Each row is a point on a landscape with many valleys, with its height.
From any point a ball rolls to the lowest of the 2 points nearest to it. It stops when none of these is lower. Distance is the straight distance between rows; heights are no part of it.
Q_454 height 5.17: [116 117 119  88 119 142  76 153  80 127 126 109 119 125 117 128 137 110
 132 113]
Q_918 height 5.97: [175 153  89  97 110 140 131 151 105  98 150  94 130 133 128  74 152 102
 162 146]
Q_799 height 5.69: [ 97 128 142 145 124 109 123 146 163 114  97 106  63 112 114  94  95  89
 100 121]
Q_608 height 5.95: [150  80 148 172 153 102 159 100 161 131 103 163 145 112 104 162 116 214
 107 137]
Q_142 height 2.81: [137 141  78 154 122  95 192 168 139 109 126 100 141 101 118  65 144  66
 160 104]
Q_325 height 6.58: [132 109 165 141 151 165  72  93 142 165 138 160 128 166 144 208 146 153
  96 126]
Q_613 height 2.80: [118 164 135 139 126 120 101 166 130 102 161  84 189 163 129 113 153  69
 125 135]
Q_52 height 5.43: [118  90 128  99  98  96 133 142  99  79  80 168 124 112  80 129 113 141
 118 112]
Q_491 height 4.20: [ 91 203 102 113 108 136 140 173  96 130 150 125 119 151 211  87 129 112
 106 113]
Q_927 height 5.61: [111  56 109 128 115  83 190 128 143 114  90 145 122  79 112 137 103 168
 159 122]
Q_464 height 5.33: [115  86 139 113 139 163  72 114  88 160 105 138 100 133  99 147 151 149
 139  95]
Q_667 height 3.70: [ 82 155 123 115  88 115 118 171  66  75 120 113 175 129 133 101 139 111
  86 124]
Q_303 height 5.35: [162  92 135 101 114 121  97 178  86 111 144 144 127 164 119 154 133  98
 149 113]
Q_803 height 6.44: [ 94 195 116 111 109 150 181  85 128  90 111  75 114 112 144  77 115 126
 118 155]
Q_715 height 5.39: [170  87  97 125 113  91 193 142 146 102 127 121 125  83 111 135 115 131
 165 147]
Q_484 height 6.74: [149 110 138 170 157 130 113 146 132 209 152 154  86 124 126 132 125 157
 139 111]
Q_666 height 2.70: [144 110 105  89 119 130 160  93 105  93 108 126 127  82  86 134 111 171
 116 163]
Q_536 height 6.27: [ 99  93 111 111 115  77 127 137 148  99 113 114 209  77  82 142 106 101
 136 133]
Q_13 height 3.11: [160 122 146 111 119 171  54 119 130 125 128 136 108 175 142 118 184 104
 165 127]
Q_591 height 5.41: [157  93 133  66 107  79 116 133 120  81 117 211 193 142  79 154 128 137
 115 120]
Q_636 height 6.53: [166 149 150 164 154 151  85 134 156 188 154 158  92 160 141 111 158 120
 151 108]
Q_580 height 4.06: [163  83 170 140 124 143  97 131 148 114 136 168  78 178 124 162 138 144
 131 122]
Q_813 height 3.36: [140 126 125 104 103  86 107 175  72  75 108 173 184 138  90 100 133  87
  99  98]
Q_443 height 6.43: [102 127 163 148 140 139  75 125 119 176 135 142 154 139 109 189 132 123
  98 113]
Q_190 height 5.55: [120 102 137 117  97  97 132 162 132  89 102 138  98 113 101 127 100  99
 113 114]
Q_999 height 5.77: [136  83 135 157 124  94 197 118 149 118  92 149 107  94 108 148  90 197
 115 137]
Q_145 height 4.31: [126 161 147 149 107 113 133 168 113 147 130 160 108 138 144 123 121 126
 119 109]
Q_874 height 4.74: [133 132 117  86 105 132 119 192  73 135 139 163  86 158 194 119 112 129
 127 100]
Q_494 height 7.42: [116  75 116 134 171 141 159 121 150 173 155  73 105  91 125 175 101 163
 117 156]
Q_445 height 4.83: [111 149 159 182 162 149 132 118 175 179 155 116 120 141 156 158 138 136
 138 131]
Q_572 height 5.38: [125 170  93 111 151 165 143 130 173 156 219  80 139 154 156 121 116  80
 157 138]
Q_88 height 6.49: [116  69 151 127 128 109 138 107 139 112 112 138 170 131 121 226 124 166
 120 143]
Q_669 height 4.56: [107 140 167 166 124 127 120 148 134 157 113 140 114 155 163 145 146 133
 153 104]
Q_840 height 5.80: [198 149  84 121 101 104 164 175  85  98 133 129 143 129 141  68 156 100
 160 128]
Q_899 height 1.24: [140 131 155  92  89 152  82 113  91  53 120 136 169 174 103 152 157 127
 107 144]
Q_520 height 7.83: [136 132 161 185 151 122 120 102 165 158 107 147  83 120  94 105 114 156
  96 130]
Q_699 height 4.69: [145 201  80 111  99 116 149 163  85 109 137 168  96 120 208  89 127 103
  69 107]
Q_495 height 3.66: [101 172  93 140 103  96 185 160  92 110  97 116 126  89 163  96 134 117
 112 101]
Q_211 height 3.88: [ 63 170  96 117 113 148 145 148 112 129 149  84 133 145 185  80 132 116
 135 110]
Q_895 height 6.14: [153 111 151 143 136  88 147  95 154 129  93 194 167 103  77 152 123 179
 130 138]
Q_17 height 5.74: [141 124  84 109  99  77 168 171  64 102  78 186 142  95 151 116 125 127
 106  87]
Q_471 height 6.42: [138  66 152 166 152 142 105  57 139 144  71 167 132 119  88 158 180 167
 158 115]
Q_664 height 5.62: [168 116 101 125  88  96 172 145 120  86 109 145 147 124 107  93 147 123
 164 125]
Q_457 height 7.29: [120 156 125 144 180 166 153  75 197 160 175 111  75 131 164  99  86 162
 109 162]
Q_856 height 5.05: [162 120  99 116 106 105 186 168 151  93 163  91 103 126 144 134  99 113
 142 153]
Q_841 height 7.20: [143 174 102 113 145 132 139 162  97 191 179 134 130 119 155 155 108 130
 106 138]
Q_197 height 6.29: [137 157 145 123 138 155  78 127 155 160 159 140  78 146 134 113 106 114
 127 132]
Q_25 height 4.45: [195  66 150 144 139 115 100 127 153 115 135 167  93 141  65 168 104 156
 109 133]
Q_377 height 6.68: [ 99 188 144 133 121 152 156  96 175 113 141  92 109 140 173 111 102 126
 128 152]
Q_236 height 4.01: [108 140 142 144 121  90 125 190 109 147 142 123 145 130 150 162 100  91
 110 100]
Q_176 height 0.82: [139 105 144  94 121 152  86  93  96  98 118 149 184 157  90 188 187 131
 124 134]
Q_438 height 6.80: [113 116 142 156 174 151 112  75 168 146 118  64 118 121 108 140 129  96
 132 163]
Q_597 height 6.06: [ 98 158 130 115 122 150  88 159 155 128 155 123  85 158 188  89 113 102
 142 117]
Q_4 height 5.90: [116 158 131 135 138 185 127  92 152 161 127  93  87 151 149  86 162 124
 191 135]
Q_946 height 5.86: [135 166 108  90 122 140  67 163 142 112 188 129 112 178 187  78 107  79
 145 132]
Q_826 height 3.39: [121 129 138 113 108 163  56 132 120 101 134  86 125 164 132  76 173  93
 156 124]
Q_321 height 1.73: [143 141 152 121 124 147 157  81 143 106 112 122 110 123 117 136 109 159
 102 162]
Q_347 height 6.34: [144 191 127 137 150 177 121  80 142 174 168 106 157 148 158 132 170 117
 167 151]
Q_365 height 6.26: [ 89 118 148 181 152 100 119 107 148 159  89 125 167  99  76 138 122 122
 145 119]
Q_933 height 6.35: [ 73 144 161 153 138 133  95 124 131 153 110 106 135 112 104 139 123 110
 112 113]
Q_188 height 3.77: [109 166 119 145 117  73 165 175 116 134 130 125 184 102 126 160 100  94
 103 122]
Q_997 height 6.37: [119  89 140 126 116 112 118 129 133 106 123 106 172 123 105 181 124 126
 139 136]
Q_921 height 6.55: [114  56 146 153 170 142 117  69 139 164  83 108 140  92  88 157 140 162
 146 137]
Q_950 height 4.89: [143  71 129 116 150 112 110 122 126 141 120 138 125  76  58 147 100 152
 103 136]
Q_392 height 6.97: [153 149 100 152 163 130 143 153 121 205 169 150  89 104 148 121 107 156
 108 127]
Q_296 height 5.63: [153 153 117  97 128 146 100 163 147 129 199  92 139 167 171 124 126  80
 151 143]
Q_582 height 3.15: [114 156 118 129 139 132 125 140 129 153 162  73 187 121 116 151 127  92
 134 143]
Q_153 height 5.46: [ 85  76 144 116 114 146 117 115 114 117  86 104  89 132 120 141 136 150
 152 110]
Q_26 height 6.12: [148 178 126 145 140 166 141  82 127 178 143 121 123 126 125 110 162 156
 170 136]
Q_455 height 3.14: [136 129 155 124  96 109  93 126  97  85  97 176 171 167  68 107 178 104
 126  96]
Q_917 height 3.61: [ 82 146 125 139 113 160 115 138 114 110 130  58 142 149 157  69 167  96
 167 116]
Q_82 height 6.62: [107 106 169 135 129 111 139 132 126 119 122 160 134 136 127 204 101 171
  85 127]
Q_753 height 5.91: [131 139  91 129 111  75 169 171  61 140 105 175 187  94 148 105 125 129
 142  90]
Q_883 height 3.33: [118 122 172 130 110 130  97 137  94 115 100 193 121 179 102 138 168 127
 133  82]
Q_440 height 3.50: [113 158 121 153 133  88 168 149 164 124 150  92 156 107 112 151 106  83
 110 141]
Q_879 height 5.56: [182  96  98  84 100 105 119 161  60 107 134 163 175 135 113 140 139 129
 153 116]
Q_408 height 4.65: [137 157  77 111 118 109 181 173 125 112 170  98 100 119 174 121 112  84
 110 142]
Q_893 height 6.98: [ 94 173 122 130 152 151 148 117 192 144 187 120  73 138 196 114  73 138
 127 148]
Q_649 height 5.75: [144  89  98  87 115 114 131 116  83 116 112 138 203  98 111 126 154 149
 178 124]
Q_81 height 2.52: [112 115 172 137 110 148 154  69 127  94  80 154  84 138 109 125 122 182
 113 139]
Q_712 height 6.96: [125 123 149 155 177 165  79 102 151 207 140 144  79 139 134 118 124 186
  95 126]
Q_278 height 6.81: [114 105 168 165 188 171  54  77 175 190 133 135 108 158 161 164 125 165
  79 146]
Q_980 height 1.63: [138 127 164 113 127 188  88  61 121 125 101 140 145 169 138 180 190 142
 140 147]
Q_706 height 2.50: [121 157 111 143 114 108 152 169 146 104 158  76 158 143 131  79 136  60
 140 118]
Q_410 height 7.62: [156 144 145 178 187 151 127  76 180 174 143 108  77 116 112  96 111 151
 111 166]
Q_691 height 6.18: [ 99 176  97 116 128 152 183 102 143 122 104  91  59  96 163  60 108 128
 115 132]
Q_844 height 7.41: [112 197 115 109 134 136 113 135 121 155 171 117 137 114 160 136  94 115
  81 147]
Q_679 height 7.01: [137  93 161 170 194 145  99  57 157 151 112  89 126 114  87 159 103 141
  86 170]
Q_319 height 7.23: [148  69 140 155 178 146 123  88 161 148 143  89 130 121 122 185 103 180
  97 170]
Q_395 height 5.18: [159  73 120  94 127  73 105 146 117 118 128 183 163 104  76 171 103 130
 110 122]
Q_887 height 6.66: [113  75 118 142 162 158 110  91 143 161 121  69 133 106 107 159 153 122
 170 130]
Q_859 height 7.24: [100 184  87  93 137 162 168 126 168 147 183 127  85 149 212  77 100 141
 155 128]
Q_458 height 5.89: [151 145  91 108 103 121 129 134  75 107 136 104 198 110 101  99 156 125
 152 141]
Q_920 height 4.12: [156 179  74  88 107 129 161 161  88  98 153 118 111 116 185 113 116 116
  96 153]
Q_465 height 3.52: [ 92 117 125 122  94  88 103 158  82  66  98 142 223 128 100  87 150 112
 111  99]
Q_265 height 5.57: [ 99 119 104 127 100  63 156 144 111  98  65 177 156  73 108 101 118 129
 112  91]
Q_963 height 6.30: [131 107 167 150 125 117 130  79 134 118  77 186 160 138  85 151 160 167
 145 121]
Q_507 height 5.88: [131 164 113 134 127 125 156 139 158 130 121 104  81 106 130  79 108  97
 117 134]
Q_191 height 3.23: [150 141  49 131 113  86 203 170  99 104 112 119 116  75 158  87 144  83
 130  96]
Q_835 height 6.05: [133 132 106 122 120  67 161 129 108 145 109 187 212  83 118 130 124 143
 147 110]
Q_837 height 6.19: [107 110 118 137 146  79 159 117 146 153 105 132 189  62  86 128 115 134
 147 115]
Q_738 height 0.71: [132 143 150 105  86 139 128 109 113  69 112 125 141 144 107 132 128 130
 111 151]
Q_65 height 3.04: [113  85 192 163 147 149 134  70 157 119  84 140  54 156 123 129 103 186
  87 137]
Q_206 height 3.41: [130 145  82  91 108 133 172 126  85  97 128 103 128  89 138 137 103 141
  98 157]
Q_974 height 7.58: [127 107 115 130 165 155 127 125 167 171 184  70  89 109 128 143  98 125
 127 152]
Q_193 height 5.02: [114 142 100  89  99 143 101 180  61 127 122 128 117 144 146  83 136 103
 126 104]
Q_726 height 5.65: [118 107 148 119 123 162 133 108 137 132 113 100  66 155 151 120 148 145
 173 133]
Q_517 height 5.13: [114 156 129 153 158 162 145 110 212 155 181  96 121 161 171 126 133  97
 172 139]
Q_398 height 4.70: [131  53 163 124 145 132  80 118 138 112 111 135 106 127  58 159 123 125
 118 124]
Q_170 height 2.49: [160 132 150 124 121 195  94  70 165 120 123 123 114 185 176 144 183 124
 165 158]
Q_389 height 3.67: [147 124 184 128 117 133  98 146 116 126 130 194  78 188 142 139 143 153
 132  86]

For each start below, name the point where the ball stops.
Q_211 => Q_176
Q_841 => Q_706
Q_712 => Q_706
Q_591 => Q_455
Q_377 => Q_52
Q_347 => Q_706
Q_879 => Q_706
